Points, in no order, along strands that fork, close into loops and pass close to each other.
In the rows, 128 means zero.
Points whose rows are less than 108 apart are linked; no others are. Some points are linked to none.
Duru: [158 165 146 145  90 158 102 100 120 112 124 158  91 103 102  85 143 178
 138 140 124 121]
zigin: [127 126 147 113 136 144 133  59 153 101 154 157  64 114  88  79 105 145
 145 171 139 143]
kire: [ 96 173 140 138 122 139 136 185 109 174 133  85 201 141 151 146 140 125
 180 115 102 134]
Vuso: [ 77 147 103 148 206  91 172 124 141 113 134 106 107 175 137 133 148 145
 116 158 128 171]
zez: [134  69 101 118 100 146 122  74 131  88  78  95 131 110 135 124 162 118
 139 138 148 128]
Nopu: [111 124 163 131 128 127 124 153 138 150 184  84 145 177 149 162 128 106
 139 166  81 164]
derid: [159 125 141 120 163 151 141 107 139 113  99 116 113  87 112 134 162 171
 182 128 101 135]
tasel: [165 118 137  71 117  99 163 110 110 103  65 144 150 125 114 119 172 137
 117 129 150 145]
mibi: [112 119 130 173 160 132 118 190 153 140 178 121 101 182 161 166 122 125
 108 110 104 146]
ropot: [129 107  93 104  79 102  95  88  88 111 107 118 164  88  96 126 155 138
 155  79 137 106]
Bisi: [ 96 141  89 163 118 105  92 149 121 121 136 141 107 151 127 138 133 118
  67  98 147 130]
gek: [135  76 127 138  94 139 120 158 132  84 127 193  98 166 173 138 132 147
  82 100 122 146]
pezi: [ 88 153 159 124 191 130 153 162 161 174 158 121 123 209 157 113  63 148
 139 120 127 129]
nufab: [116 104 140 110 170  86 186  85  92 125  97  95 150 127 136 109 168 163
 173 184 109 163]
Nipeb: [128 186 153 128 120 108 149 168 115 162 111 110 161 174 140 155 171 116
  62 127 137 124]
mifi: [ 67  81 126 151 148 130 135 160 149 119 143  77 133 190 177 108 103 136
 109 123 102 153]
Vutun: [179 188 130 143  99 186 108 121 163 104 124 170  82 114 114 128 130 119
  80 130 163 103]
tev: [133 127 149  87 106 156 107  70 148 104 138 169  91  94  90  89  81 139
 153 139 136 106]
buvif: [126  86  90 117 110 125 130  84 109  68  98 223  83 116 134 109 121 158
 102 119 141 119]
Misub: [ 91 149 158 158 151 170 150 208 159 213 151  91 154 164 171 146 108  98
 130  86 132  97]
koguv: [115 151 133  76  84 121 117 114 113 123 119  72 191 138 109 112 141 129
 179 120 116 157]
mume: [141  94 148 141 129 148 130 113 128 132 101 156  94 130 154 136 154 184
  81 105 109  90]
Das: [115  94 168 129  79 150 103 101 133 151 150  81 120 161 139 131 138 143
  99 125  92 100]
bogek: [149 194 147 135 145 176 130 165 154 143 106 120 126 112 113 145 171 163
 119  78 122 105]
sosan: [153  89 143 119 111 213 126 123 164 134 103 154 107  79 148 152 103 102
 114 112 143  81]
Rolos: [136 206 132 172 123 100 128 175  80 169 122 120 164 119 128 135 157 140
 131 146 123 124]
givof: [145 102 129 136 114  98 129  90  97 137 111 113 124 112 126 145 165 126
 100 148 116 112]
sero: [145 116 161 137 126 147 114 186 142 176 149 163 128 131 147 115  42  89
 142 129 157 104]
dek: [130 120 139 127 119 139 128 186 110 154  79 161 151  94 144 116 111 145
 123  82 148 100]
kizel: [146  31  66 130  99 120 134  72 112  32 101 150 122 120 164 115 148 135
 138 132 129 159]
paf: [149 167 168 113  92 154 137 166 148 166 113 101 160 147 126 132 143 114
  64 109 149  95]
gelet: [138 108  96 141  72 188  79 123 153  74 175 178  96 107 135 177 120 103
 139  92 117 129]
sokor: [175 154 123  68 130 103 144  68 133 100 112 162 114 100  68 136 152 107
  84 136 151 111]
Kuvo: [139  87 109 168  72 156 109 120 124  74 107 172  86 142 167 118 156 154
  96 129 123 138]
Koze: [138 139 140 126 101 109 105 169 117 154 130 160 137 137 132 107  64  89
 114 149 167 119]
sufiz: [115 173 166 139 171  99 171 125 102 180 118 126 136 147 136  73  98 149
 154 181 139 124]
lup: [164 163 142 183 116 167 108 177 157 174 129 126 101 151 156 119  96  88
  95 130 182 105]
lapi: [186 161 127 128  97 140  93 115 126 118 166 136 117  90  88 181 153  90
 127 131 116 114]
kudo: [123 151 179 109 194 106 178 122 127 156 111 124 124 166 129 105 141 181
 135 159 112 140]
fafab: [127 144 164 101 140 146 145 125 138 164 134  79 162 123 124 165 151 127
 137 122  98 107]
Gerot: [155 196 119 134 102 184 104 150 166 115 104 135 122 116 104 104 125 110
 102 117 185 117]
rizuv: [133  75  95 127 114  97 105  40  94  90 165 101 113 108 103 123 163 159
 179 130  89 133]
luko: [126  84  74 151 108 119  99 136 139 112 152 126 123 106 135 192 146  62
 106 109 124 136]
budid: [149  74  64 133 130 108 119  26 126  60 143 141  82 118 114 158 178 116
 112 140 121 136]
Kepad: [181  32 121 127  90 118 129 139  95 100 110 124 160 115 173 163 174 135
 154 114 106 146]
Pake: [179 196 171  92 128 155 145 115 142 130 113 143 126  91  84  58 110 144
 144 162 150 116]
Gis: [201 115 149 130  69 150 110 118 118 133 133 114 148  77 120 169 167  91
 130 139 116 100]
benud: [ 70 140  99 133 122  96 125 137 107 147  92  81 169 135 135 119 124  88
 107 148 159 125]
Notan: [130 122 102 179 178 148 127 120 144  86 121 180  54 116 138 124 132 182
 117 126 130 131]
Sagid: [164  21  88 137  84 140 131 112 113  57 114 156 134 121 184 163 166 127
 129 102 119 135]
sel: [ 87 116 105 178 146  91 123 193 105 157 109 129 140 155 172  98  88 131
 108 129 156 133]
nizu: [ 62 228 110 119 156  75 176  81  88 162 108 106 194 121 103 126 154 122
 132 158 135 115]
meko: [150 119 121 114 116 136 133  75 124 104  87 161  99 104 112 143 178 168
  78  97 135  83]
gusug: [115  97  89 158  76 151  92 118 107 118 102 154 128  79 143 136 134 149
 112  73 134  81]
tutad: [ 93 100 105 155 117  96 117 147 104 139  95 108 140 134 152  90 111 106
 105 166 159 144]
tunuv: [105 133 166 142 110 145 127 166 122 157  98 100 136 179 156  88 138 179
 105 106 117 126]
metod: [124 172 141 135 146 124 131  63 149 122 181 121  70 139  80  88 120 136
 136 184 137 163]
Samav: [113 230 163 102 138  91 164 130 106 161 157 134 185 181 119 121 117 113
 133 185 123 139]
Kiv: [ 94 115 130 148 119 148 115  75 151 127 116 113  76 130 121  99 131 153
  79 141 140 102]
kelet: [143 156 156 107 100 115 111 116 130 137 141 155 115 130 102  81  75 100
 104 168 170 123]
ralof: [101 117  82 173 145  80 108 153 120  85 176 110 118 159 143 137 126 108
 127 153 104 195]
Sidot: [133 150 123  97  98  90 127  82 104 135 121  87 162 113  89 128 141  73
 138 176 141 140]
Tiku: [168  85 109 157  94 157 114 143 103  85  85 159 127  81 152 119 147 157
 175 116 123 137]
gezuv: [127 115 122 109 113  92 156  39  81 122  99 115 132  79  89  68 149 148
 150 154 153 129]
zafa: [158  41  93 113 110  54 124  87  80  89 145 134 150 136 132 155 148 128
 135 125 104 143]
Rofi: [156 108 152 140 131 211 131 198 193 145 160 157 103 134 156 166 117  79
 143 101 131 140]
ler: [ 57 153 103 102 145  87 161 114 115 143  99  75 201 156 136 154 147  92
 124 147 134 136]
taner: [103 145 123  89 155 100 147  78 122 151 107 104 139  99  95 138 129 122
  95 123 142  84]
nataz: [147  93 123 127  52 138  99 113  89 132 101 132 151  81 131 124 134 130
 121  98 131  84]
leru: [145 178 154 172 121 169 100 146 140 189 175  93 120 112 123 122  91 105
 139 144 129  84]
Nebod: [126 211 125  70 114  91 156  94 112 132 116  95 202 131  86 126 144  76
 130 182 140 142]
pepi: [180 174 162 133 134 184 134 203 171 160 145 148 125 128 134 158 134  92
 124 104 148 123]
valad: [117 200 164 112 150 146 156 167 146 178 120 102 168 164 134 124 108 112
 131 137 137 121]
Kozu: [ 98  89  79 123 158 120 123 165 150  98 162 136 134 111 134 181 120 112
 152  62 105 143]
Kisa: [203 215 170 111 128 131 134 152 120 145 139 145 141 104  90 102 101 115
 133 174 148 112]
fod: [137 105 162 161 139 215 144 192 191 175 134 112 106 157 169 149 133 109
 116  94 119 116]
pur: [133 146 108 126  75 126 103 122 125 138 113  91 161 113 116 161 168  82
  91 111 144 109]
zib: [123  83  73 136 134 161 120 118 152  82  73 100 133 109 147 153 176 126
 137 100 146 141]
vaze: [130 116 122 154  74 103  93 110 104 101 156 139  99 149 123 108 139 135
 112 163 113 158]
Kegi: [123 176  94 156 154  88 117 167 128 153 137 161 105 156 121 149 108  97
  77 125 170 126]
Duvob: [127 181 153 126  97  95 141 115 106 138 114 102 142 175 117 125 176 119
  63 165 138 139]
kozeg: [113 148  93 162 139 110 100  89  97 135 136 100 113  71  92 124 146 146
 158 144 118 118]
gafo: [143 108  96  96 129 106 132  28 131  95 136 161  82 100  82 149 144 109
  99 146 136 112]
Digal: [157 107 139 132  58 144 109 100 125  74 112 171  91 152 135 100 143 133
 101 162 138 164]
Pak: [ 93 177  94 183 159  85 121 171  96 165 129 133 139 146 147 118  95 104
 124 148 166 130]
dalir: [102  90 131 125 154  79 157 100 102 115 118  95 136 147 137 104 152 172
 139 147 102 157]
Sulav: [117 130 115 133 150  67 173  45  79 123 124 141  98  96  78  89 174 150
 125 169 142 155]
Dumed: [ 80 101 138 113 188 106 149 145 121 149 137 116 146 128 139 127 101 173
 159  98  87 123]
lun: [110 132 123 157 165 107 146  77 134 106 158 119  58 148 108  99 146 141
 102 194 136 178]
mozal: [157  98 148 118 130 170 122 160 171 113 148 148 111 131 141 168 128 111
 149 114 115 152]
nuzi: [136  56  87 120 118  92 140 109 104  63  90 176 119 123 149 109 137 143
 112 129 143 158]
guko: [120 101 130 115 138  88 148  84 107 140 122  80 139 120 121 128 137  85
 145 212 124 148]
Mapin: [ 91 187 133 132 164  90 191  60  93 153 127 109 120 110  82  81 160 142
 133 187 143 147]
fuge: [125 193 118 112 147  74 145  99 109 108 140 157 108 131  75 119 171 166
 119 116 122 158]
mer: [100  68 113 129 120 170 102 152 174  93 161 150 100 152 158 115  56 103
 133 113 129 145]
ral: [111  86  64 150 143 142 108 146 146  75 143 184  96  95 142 162 102 125
 123  76 127 121]
nug: [155 154 141  96  93 181 124 146 146 131 109 113 158 103 109 152 165 137
 123  49 129  95]
nele: [127 114 146 115 135 112 150  87 106 141 103 112 133  81 104  75 115 143
 160 175 141 122]
Latus: [134 134 136  91 139 113 167  86 105 122  84  63 181 129 122 126 195 155
 185 149 117 151]
Kufe: [104  74  88 154 137 143 122 126 145  60 121 114 110 127 151  93 123 155
 150 127 113 165]
zivi: [163  84 157 132 111 198 123  99 141 117 111 168  87  99 148 114 107 172
 159 133 102  94]
fup: [136  57 121 115 133 142 128 127 124 133 138 139 138  75 143 180 140 133
 151  65  99  81]
lape: [181 122 180 110 112 168 126 172 153 165 131 138 139  96 135 125  81  71
 155 151 141 114]
pobi: [140  54  71 132 142  82 145  39 117  68 128 101 106 134 119 139 180 116
 135 152 123 161]
vof: [150 204 125 121 102  79 142  78  80 142 124 116 141 101  68 106 175 135
  91 156 137 111]
mavin: [123 180 139 120 102 158  92 142 165 150 171 134 111 154 108 127  86 116
  73  81 155  82]
deta: [ 83  97  99 164 188  46 165  97  78 124 143 109 127 121 140 106 136 162
 149 154  91 151]
Luvi: [129 118 114 129  82  86  80 123  84 133 170 126 150  97 108 137 113 114
 164 129 104 128]
kad: [130  82 175 154 128 175 152 193 155 176 120 101 135 164 177 141 128 113
 111 124 109 126]
kun: [160 177 108 122 134 117 100  97 137  97 169 158  88 109  68 165 146 118
 119 129 116 130]
zinid: [133 192 146 147 177 136 124 146 138 200 146 116 120 122 123 110  56 120
 138 147 156  77]
napi: [188 156 148 137  76 169  97 142 128 125 139 196  97  97 123 121 101 118
 105 131 139  92]
vorog: [140 161 150 121  88 108 101 131  81 157 141 118 170  87 104 105 118 125
 162 144 115 111]
Nel: [107 153 155 102 109 146 131 123 163 141 107  86 138 177 129  96 118 100
  82 159 166 138]
peg: [160 100 144 109  97 171 112 157 136 117  97 163 138  92 132 107  85  91
 170 143 143 138]
Ruv: [104 166 155 136 173 118 144 152 137 154 183 104 143 188 150 152 107 119
 167 183  80 163]
Minaf: [152 152 116 124 123 122 123 156 132 149 114 136 141  91 114 163 131  71
  95 134 154 107]
Foge: [135  86  69 130 104 127  87  97 138  79 169 151 104 104 112 179 116  77
 136 121 118 139]
gug: [129  69 137  93  92 132 102  88 126 102 148 157 120 105 116 114  81 128
 149 122 114 114]
luzu: [102 105  97 123 173 126 129 149 149  69 140 116 123 132 137 117 122 163
 178 105 100 184]
Migu: [143 252 158 126 176 143 184 180 141 199 122 117 189 165 149 127  81 100
 141 143 157  92]
Lituz: [126  94 122 191 183 140 126 178 151 142 158 135  89 159 179  94  57 139
 149 148 130 143]
giton: [124  70 143 139 129 186 109 129 152 130 146 166  92 103 154 118  72 157
 150  94  99  90]
vozir: [132 127 164  90  96 164 115  86 150 117 129  69 142 129 103  99 141 131
 169 145 104 145]
Piv: [133 111 111 167 139  92 109 129 113 112 167 145  96 134 125 140 130 129
 122 157  99 150]
tated: [162 122 137 165 116 138  96 138 113 147 154 191  90  95 130 147  98 126
 106 125 133  80]
gaz: [113 161 128 167 169 102 151 106 125 127 130 102  93 161 119 117 179 153
 101 179 131 162]
bofa: [143 132 116 120 160 126 151  95 120 122  71  85 136 103 119 142 206 174
 148 121 125 130]
libol: [132  88  94 178 183 107 121 123 129  85 164 167  66 125 140 149 125 160
 119 131  95 144]
pidog: [152 163 150  88 130  88 120 147 100 131 167 159 151 126  94 166 127 136
 147 115  97 135]
Dibon: [126 103  76 172 114 159 104 148 127  82 115 216  85 100 160 151 111 124
 103  94 144 119]
Rofa: [192 169 110 104  78  96 121  72  97 108 120 156 125  86  68 124 169 105
  92 146 141 113]
zab: [149 111 108 108  86 110 118 143 104 115 140 104 179 136 131 194 193 107
 149  88 111 151]
segit: [136 140 121  76 140  65 139 114  91 129 152 125 177 127  95 179 145 111
 163 125 100 142]
baz: [ 63 136 117 137 122 126 112  97 128 131 123  88 113 142 116  85 129 170
 120 115 128 124]
Mune: [119 170 168  91  86 132 145 109 137 127 108  84 146 174 112  91 161 127
  87 158 143 148]
gom: [112  98 140 103 134 104 124 145 100 135 143 121 157 116 129 127 112 178
 186  91  78 127]
Bulo: [200 194 166 125  90 155 102 169 130 130 153 174 123 109 109 100  98 121
 127 127 145 114]
feraf: [108 143  83 165 142  96 122  98  92 121 127  79 137 102 106 126 170 134
 175 161 112 157]
mame: [110  65 118  98  80 107 110  91 127 112 143  71 154 161 140 144 145 108
 131 120 109 151]
lare: [122 131 175 100 112 177 143 153 142 158  76  97 148 156 133  89 134 164
 118  90 118 108]
Vimo: [127 112 115 139 116 124 114 121 103 109  99 215  94  92 136  80  81 156
 114 128 161 103]
zulo: [ 55 140 104  97 142  41 160  85  83 134 140 124 150 148 101  85 115 144
 126 140 133 152]
pufu: [ 65 146 124 148 172 149 138 187 155 177 148  79 152 164 161 153 108 118
 137  86 111 120]
noku: [ 90  82 117 121 156 110 154 168 143 109 145  99 154 180 170 165 142 120
 113 100  89 172]
guf: [ 81  87 112 158 158 122 129 142 149  97 133 120  97 174 161  74  94 162
 106 128 128 161]
vuvuk: [111  91 116 127 131  90 127  79 107  92 163 115 107 132 110 103 148 184
 166 135  97 161]
Koti: [159 207 151 109 129 141 131 121 144 127 117 126 120 122  87 124 168 161
  83 103 133 103]
sib: [117 104  67 130 186  98 138 144 129  68 109 134 132 116 130 150 157 145
 160 111 124 176]
guk: [150 207 161  97 132  81 137 153 108 145 166 151 158 156 102 144 121 108
 130 169 116 141]
suz: [158 127 163 136 101 161 119 187 149 121 109 186 104 171 155 124 130 141
  75 101 150 140]
zomas: [ 79 178 100 107 172  52 157  99  86 120 134 144 137 133  82 114 148 164
 137 121 124 152]
tanaz: [157  91 105 116 124  93 142 129  91  94  66 177 136 106 126 125 154 136
 125 128 148 141]
mepog: [ 98  56  83 115 161  95 135 103 154  71 137 118 112 146 137 147 114  99
 117 137 117 163]
Masu: [154  94 132 157 117 167 107 192 134 113 119 172 124 116 160 102  83 134
 173 136 130 157]
Muva: [ 82 127  64 142 146  89 112 158 110 113 149 112 158 121 126 186 150 111
 130  77 113 137]
salif: [157 215 151 163 150 109 137 168 109 199 149 114 152 117 123 157 124 117
 111 140 126  80]
dofel: [133  80 109 166 138 119 116 149  99 117 106 140 131  66 149 112 115 158
 179 118 112 115]
fanu: [185  98 149 152 117 120 119 171 102 145 133 174 125  98 149 158 128 108
 120 146 121 121]
zazig: [ 63 152 103 155 152 154 107 162 165 145 122  87 123 160 140 117 106 127
 115  93 152 130]
dibi: [102 135 103  90 146  87 133 138 107 113 102 157 143 109  99  88  96 131
 160 129 152 153]
Pesa: [133 141 133 174 137 143 113 118 137 143 127 153  69 139 138  95 100 142
  84 152 169 102]
laga: [170  98 181  86  98 186 125  90 147 125 120 116 129 102 112 108 119 155
 162 124 101 100]
rozo: [167 206 135 119 126 115 114 139 105 151 147 132 155  66  75 123 107 107
 156 156 129 106]
mubo: [120  62 147 140 150 157 143 146 151 130 132 140 101 139 166 159 134 153
  95  88  98 106]
Tik: [150 207 148 104 146 106 150 112 137 116 129 162  92 146  80 113 159 168
  78 125 144 130]
Nefi: [109 101  82 177  90 118  82 160 119 115 154 153 119 125 143 155 116  88
  91 108 139 128]
naz: [ 63 191 106 113 165 104 147 144 133 135 137 107 180 183 135 153 124  93
 139 151 130 169]
ketaf: [129  79 150 108  74 153  92  81 159 110 161  99 112 154 129 149 135 115
 114 129 101 128]
fif: [118 116 112 113 197 122 149  84 140  99 123 136  91  99  99 130 139 175
 158 118 118 133]
segi: [174  87 134  90  95 156 122  68 139  99 110 148 121 101 120 169 174 141
 107  87 123  76]
zutop: [168  44 132 151 114 106 130 151 100 120 133 153 133  99 161 169 140 123
 137 132  93 127]
viza: [148  99 146  68 137 139 156 124 143 121  71 131 150 122 128 154 158 126
 111  98 143 117]
Kida: [138 124  84 157 108 120  92  62 103  98 150 139  93  80 102 133 169 162
 151 117 102 117]
gude: [109  42 100 131 150 153 116 127 175  84 165 134 105 125 158 157  82  89
 122 124 112 136]
Veg: [143  86 104  80 118  66 138 116  86 110 127 122 182 137 125 183 167 114
 146  99 111 145]
loven: [124  90 116 135  79 208 104 159 167  84 153 171 109 130 157 154 133 135
 139  47 103 135]
noz: [ 97  91 161 127 171 157 145 185 162 172 145 119 131 178 165 106  50 133
 142 100 114 116]
Tek: [122 209 127 126 180 119 149 129 132 139 129 108 145 116  92 137 137 123
 166 171 131 144]
kageg: [133 152 155 138 123 161 114 205 130 163 163 113 161 119 137 150 129 115
 191 105  96 142]
lopuf: [120  89 146 101 107 153 118 169 126 128 136 134 160 112 134 128 112 162
 181  54  91 125]
Feza: [122 100 109  88 178 101 171  67 128  90 120 126 111 102  93 105 136 136
 173 155 138 167]
Kisez: [ 78  94  89 106 182  73 141  97 135 113 139 121 120 128 110 149 108 105
 113 129 128 133]
bapa: [126 144 120 116 115 134 123 144 157 120 107 128 116 165 129 126 121  73
  71 152 177 155]
larin: [136 104 120 122  68 149 113 150 131 121 119  87 172 125 141 165 175  89
 120  90 129 137]
kuru: [108  45 106 139 101 178 113 150 148  86  96 124 137 121 172 106 107 133
 150  95 119 142]
ver: [128 156 154 112 115 161  98 170 138 137 152 134 131 123 107 108  95 148
 179  89 109 135]
beze: [106  55 150  95 142 152 124 104 152 122 138 126 117 117 135 113  80 153
 162 107  96 110]
Taz: [122 126 156 158 148 117 126 175 104 179 148 117 146 125 155 121  79 129
 171 157 108 120]
luma: [182  86 143 111  93 152 120 120 126  77 106 154 121 114 129 123 156 150
 178 141 112 166]
Bunus: [ 83 152 136 158 117 115 111 143 111 144 127 110 116 169 135  76 127 176
 112 121 127 138]
neter: [199 222 167 149 146 160 151 191 147 186 143 121 140 123 133 156 142  99
  92 130 146  91]
dumum: [106 149 122 165 128 100 126 129  94 141 148  78 149 142 140 131 163 133
 171 187  92 167]
dop: [ 76 223 146 128 144  83 183 102  83 170 131 118 201 150 128 105 126 127
 162 195 116 130]
rup: [ 78 100  86 132 179 100 133 100 131 136 105 106 124 102 124 137 127 137
 107 122 136 101]
nanit: [139 168 164 129 101 156 112 144 140 181 157  78 156 111 125 147 113  88
 126 144 117  97]
Dazas: [125 169 110 120 157  97 135 107 119 147 110 135 124 104  92 127 117  97
  93 158 166 101]
Gutus: [158  78 139 105 120 167 130 102 142 132 123 161 118  72 128 180 133 124
 120  87 116  63]
vanut: [148 140 103 183 140 168 105 157 141  97 127 220  64 122 149 118  89 155
 128 116 150 128]
bunap: [144  38 109 145 151 129 133 131 116 113 118 132 134  70 161 162 122 141
 168 108 100 106]
gakeb: [141 167 132  87 119 119 123 133 151 107 134 127 137 155  96 149 137  71
 106 155 150 168]
Suvin: [112 120 168 136 146 119 133 134 116 169 135 110 128 147 140  75  72 137
 149 176 125 120]
lezuv: [120 133 141 111  92  79 111 100  98 132 154 139 112 155  99  93 113 109
  86 166 142 137]
fub: [139 115 147 130  75 185 108 153 146 126 142 154 126 125 139 160 165 150
 111  37 103  97]
boge: [177 120 165 125 102 169 116 130 143 164 148  98 144  73 124 154 113  76
 136 153 116  96]
kavo: [133 149 180 111 156 123 156 122 129 161 133 102 134 149 126 141 140 163
 123 142  94 120]
Ribib: [129 181 150 164 103 145 111 190 153 183 146 113 124 194 158 122  92  99
  83 111 177 111]
rinon: [102 137 100 133 144  83 114 134  93 127 117 181 115 101 107  95  89 144
 129 119 157 123]
Niva: [162 151 158 165 137 175 119 157 156 168 129 152  84 145 151 112  84 145
 106 113 155  84]
Tar: [106  62 128 132 117 144 133 119 114 135  77  76 151 108 156 111 151 163
 146  98 112 105]
sar: [127  65 141 146 157 136 154 190 141 163 128 140 133 118 175 166 115 108
 105 103 124 112]
zemol: [127 142 132 116 168 135 139 141 157 110 124 151  90 151 117 107 114 142
 133 147 149 162]
nipi: [ 75 149 129  78 130 113 146 141 114 130  88  97 193 145 127 104 135 155
 161 103 126 146]
fop: [110  90  94 109  59  97  83  90  99  96 145 114 150 127 109 121 136 123
 147 106 117 140]
dobu: [ 98 176 117 168 122  95 119 157  87 153 144  91 168 134 137 159 169 137
 143 129  91 138]
Suzu: [115  80 140 119 128 150 127 130 148 139 113  86 137 127 149 130 115 101
 138 154 122 142]
fus: [179  79 149  82 106 166 123 124 162  81 144 148 126 132 129 164 147 123
 171 113  92 161]
rofom: [108 163 159 135 108 162 105 179 164 166 173 119 120 186 136 146 123 117
  90  71 126 111]
kalug: [ 88 132 128 150 192 120 151 129 127 170  88 102 121 118 138 116 122 163
 104 122 140  93]
fugo: [110  92 104 136 114 130 130  54 142  90  96 120  91 113 120  94 143 133
 111 163 155 134]
Zil: [111  76 113 125 124 180 123 141 156 124  78 106 143  99 150 135 134 137
 141  68 134 112]
tem: [114 192 157 151 205 109 162 146 127 206 126 123 131 158 150  98  66 143
 144 158 162  91]
lazu: [122 130 174 103  88 173 118 152 165 163 113  92 147 161 138 108  98  90
  88 121 154 109]
sefe: [ 87 143 120 118 174  89 159 162 129 130 129 127 155 180 146 152 129 121
 118 132 120 164]
faten: [126  62 103 142 128 190 106 117 179 107 126 134  98  93 151 167  98  84
 132 122 134 113]
zamo: [135 171 151 171 196 143 153 188 163 192 142 125  95 204 176 128  80 141
 136 108 152 122]
vez: [ 96 236 116  87 145  72 181  97  98 135 114 131 183 139  78 108 155 101
 118 167 158 154]
Pudut: [ 99 188 107 145 132 162 106 153 163 141  99 105 120 138 124 111 114 118
  92 101 181 115]
sipur: [163 179 172 153 170 161 153 164 165 198 120 124 100 186 155  97  82 141
 112 114 160  83]
zam: [176 104 176 103  82 184 135 167 153 133  94 158 129 144 148 137 148 119
  89 106 138 129]
par: [ 92 169 146 149 183  94 146 157 140 168 182 122 119 214 166 120  68 123
 134 164 127 143]
fove: [112 163 153  79 124 151 140 172 143 137  81 106 177 159 129 110 127 131
 141 102 142 142]
pif: [150 182 113 114 136 121  95 143 149 102 160 157 108 139  87 154 120  85
 118 135 143 164]
suget: [133 151 175  80 155 145 164  89 141 147 106 112 128 105  96  68 113 155
 150 154 137 118]
Kebo: [145  73  74  89 114 101 138  37 113  85  91 106 142 117 107 118 175 108
 149 141 165 143]

How many points has the smallest loop of links through each point below? Write none if it is on no loop.
fup => 16
giton => 30
leru => 8
mepog => none
Nipeb => 6
ral => none
Niva => none

A fork is a point with three links, a tip a point with one. Leave the first point through the second and follow the links. Name the first fork or tip that comes.
Nel / bapa => boge
Vuso / gaz => fove
gelet / loven => zulo
beze / gug => sefe
zez / Kebo => vof
Rofi / fod => Gutus
Sidot / Nebod => Veg
vof / Rofa => zez

Name the points in between on the shortest way along the links from the first point to the second, in order.
kalug / Gerot => rup > Kisez > mepog > gude > faten > sosan > Gutus > fup > bunap > zutop > fanu > tated > napi > Vutun
peg / paf => lape > boge > Gis > lapi > kun > pif > gakeb > bapa > Nel > lazu
fuge / Pak => Tik > Koti > bogek > nug > fub > loven > gelet > Foge > luko > Nefi > Bisi > Kegi
luma / Rolos => fus > mozal > Rofi > pepi > neter > salif
